Points on a hilly landscape, in no order, each with its height.
A ball rolls from a point to the lowest of its 6 nearest points, and stops where none of them is lower. Distance is the straight distance between rows; heights are no part of it.
q730 (h 2.56): [ 61  97 149 105 104 157 132 131]
q6 (h 6.69): [ 46  60 154 100  90 175 147 149]
q982 (h 4.60): [186 177  93 152 133 109 138 132]
q206 (h 5.27): [135 192  56 165  92 149 143 117]
q759 (h 3.51): [ 85 103 132 133 110 136 131 131]
q482 (h 4.86): [153  73 179 105 178  99 102 129]
q553 (h 1.43): [112 101 145 111 131 132 120 144]
q985 (h 4.59): [116 150  86 151  98 140 137 136]
q928 (h 5.19): [121 140 116 130 119 139 126 138]
q465 (h 4.50): [194 146 144 111 174 103 116 138]
q440 (h 4.89): [103  65 168  96 134 129 126 145]
q219 (h 3.36): [ 85  73 158 110 127 134 131 133]
q919 (h 3.32): [ 57  77 155  92 106 164 131 137]
q126 (h 5.43): [131  58 198  72 172 108  92 123]
q154 (h 3.35): [125 127 138 118 134 132 114 133]
q250 (h 4.27): [199 196 100 139 146 108 138 120]
q755 (h 5.08): [143  64 193  93 172 104  95 125]
q616 (h 4.98): [199 166 139 117 173  98 117 118]
q539 (h 3.73): [ 72 114 126 136  96 147 139 122]
q258 (h 5.09): [127 173  74 153  97 147 137 130]
q429 (h 4.14): [136 171 105 148 121 132 126 115]
q399 (h 4.55): [ 58 107 129 117  85 170 142 134]
q325 (h 2.17): [ 59 103 140 113 101 163 134 123]
q700 (h 3.84): [147 153 124 146 135 117 129 113]
q534 (h 4.31): [131 149 129 128 128 131 120 126]
q91 (h 0.37): [123 106 163 105 145 124 109 133]
q736 (h 2.88): [ 72  71 168 103 123 144 131 123]
q211 (h 5.28): [166 188  79 170 116 119 146 106]
q287 (h 4.38): [147 178 101 153 116 132 134 110]
q119 (h 3.03): [ 88  92 144 129 115 133 134 131]
q732 (h 3.25): [ 55  88 151  99  99 167 139 142]
q159 (h 3.38): [179 151 123 141 148 105 131 135]
q832 (h 3.59): [101 136  99 155  96 140 137 134]
q400 (h 7.30): [ 95 149  84 168  82 142 141 113]
q69 (h 2.95): [184 118 146 115 173 102 112 143]
q593 (h 4.82): [177 184  83 165 124 111 145 119]
q372 (h 5.56): [145 200  70 157 101 141 137 111]
q466 (h 0.78): [201 175 122 124 165 102 129 123]
q885 (h 2.11): [203 187 124 132 162  99 128 115]
q336 (h 3.95): [145 140 135 141 141 117 126 117]
q929 (h 5.46): [141 125 148 124 147 115 115 117]
q660 (h 4.04): [107  50 172  82 144 125 113 147]
q818 (h 5.39): [134 196  40 173  80 152 149 115]
q82 (h 4.85): [116 150  85 161  90 142 142 134]
q270 (h 1.85): [171  93 165 108 175  98 110 142]
q25 (h 3.37): [120  80 180  82 163 121 101 129]
q320 (h 1.65): [158  98 161 115 168  99 112 134]
q448 (h 3.46): [ 85  50 172  96 135 130 129 133]
q289 (h 4.33): [156 125 139 144 151 107 128 124]
q275 (h 4.81): [ 41  73 141 110  86 172 152 149]
q999 (h 4.63): [128 156 106 137 113 143 126 130]
q7 (h 2.08): [119  89 166  91 147 128 109 144]
q641 (h 0.94): [140  96 166 113 162 108 108 120]
q198 (h 4.92): [216 198 103 144 161  82 142 103]
q271 (h 3.86): [ 74 139 103 143  84 160 136 114]
q909 (h 4.12): [180 165 107 148 141 107 132 132]
q315 (h 2.90): [ 71 104 139 123 106 151 135 122]
q740 (h 4.61): [202 204  94 139 146 105 139 117]
q984 (h 3.90): [ 55  66 164  84 109 167 136 138]
q793 (h 3.62): [ 88 133 104 154  91 142 141 121]
q307 (h 5.22): [123 170  52 174  82 147 144 130]
q859 (h 2.68): [ 65  91 154 105 112 150 131 123]
q827 (h 3.98): [112 135 100 146 101 134 132 142]
q304 (h 4.94): [153 128 141 140 156 110 121 119]
q488 (h 3.27): [162 112 153 128 162 102 119 132]
q181 (h 4.11): [176 126 139 129 162 105 120 144]
q719 (h 3.91): [ 69 135 110 141  85 158 136 117]
q554 (h 4.06): [161 162 112 155 135 115 133 113]
q37 (h 4.88): [106 144  92 158  91 143 144 126]
q226 (h 2.81): [ 54  98 134 107  93 168 134 138]
q881 (h 1.01): [129  94 172  95 156 116 103 124]
q921 (h 3.69): [164 150 119 155 144 108 133 125]
q118 (h 3.65): [109 121 114 142 105 133 135 136]
q281 (h 4.13): [137  78 180  97 166 108 101 120]
q389 (h 2.49): [103 128 109 150 102 133 139 137]
q696 (h 5.16): [119 154  97 145 107 143 132 137]
q904 (h 2.12): [188 154 126 128 157 107 124 139]
q711 (h 5.45): [222 191 118 145 172  77 138 109]
q657 (h 4.72): [106  80 156 100 139 126 114 150]
q410 (h 2.21): [105  93 143 119 122 130 127 146]
q453 (h 4.01): [144 158 115 138 125 133 123 116]
q351 (h 5.64): [146 206  58 163  95 144 142 103]
q35 (h 1.74): [116 111 129 123 120 132 121 147]
q868 (h 2.22): [147  84 172 103 172 103 106 123]
q943 (h 3.82): [204 190 109 128 159 101 135 121]

Where does a ball stop that starts at each point below?
q82 -> q389
q700 -> q466
q351 -> q389
q336 -> q466
q271 -> q389
q37 -> q389
q488 -> q91
q372 -> q466
q868 -> q91

Write out the way that a ball takes from each point below.
q429 -> q700 > q921 > q159 > q904 > q466
q736 -> q730 > q325
q181 -> q904 > q466
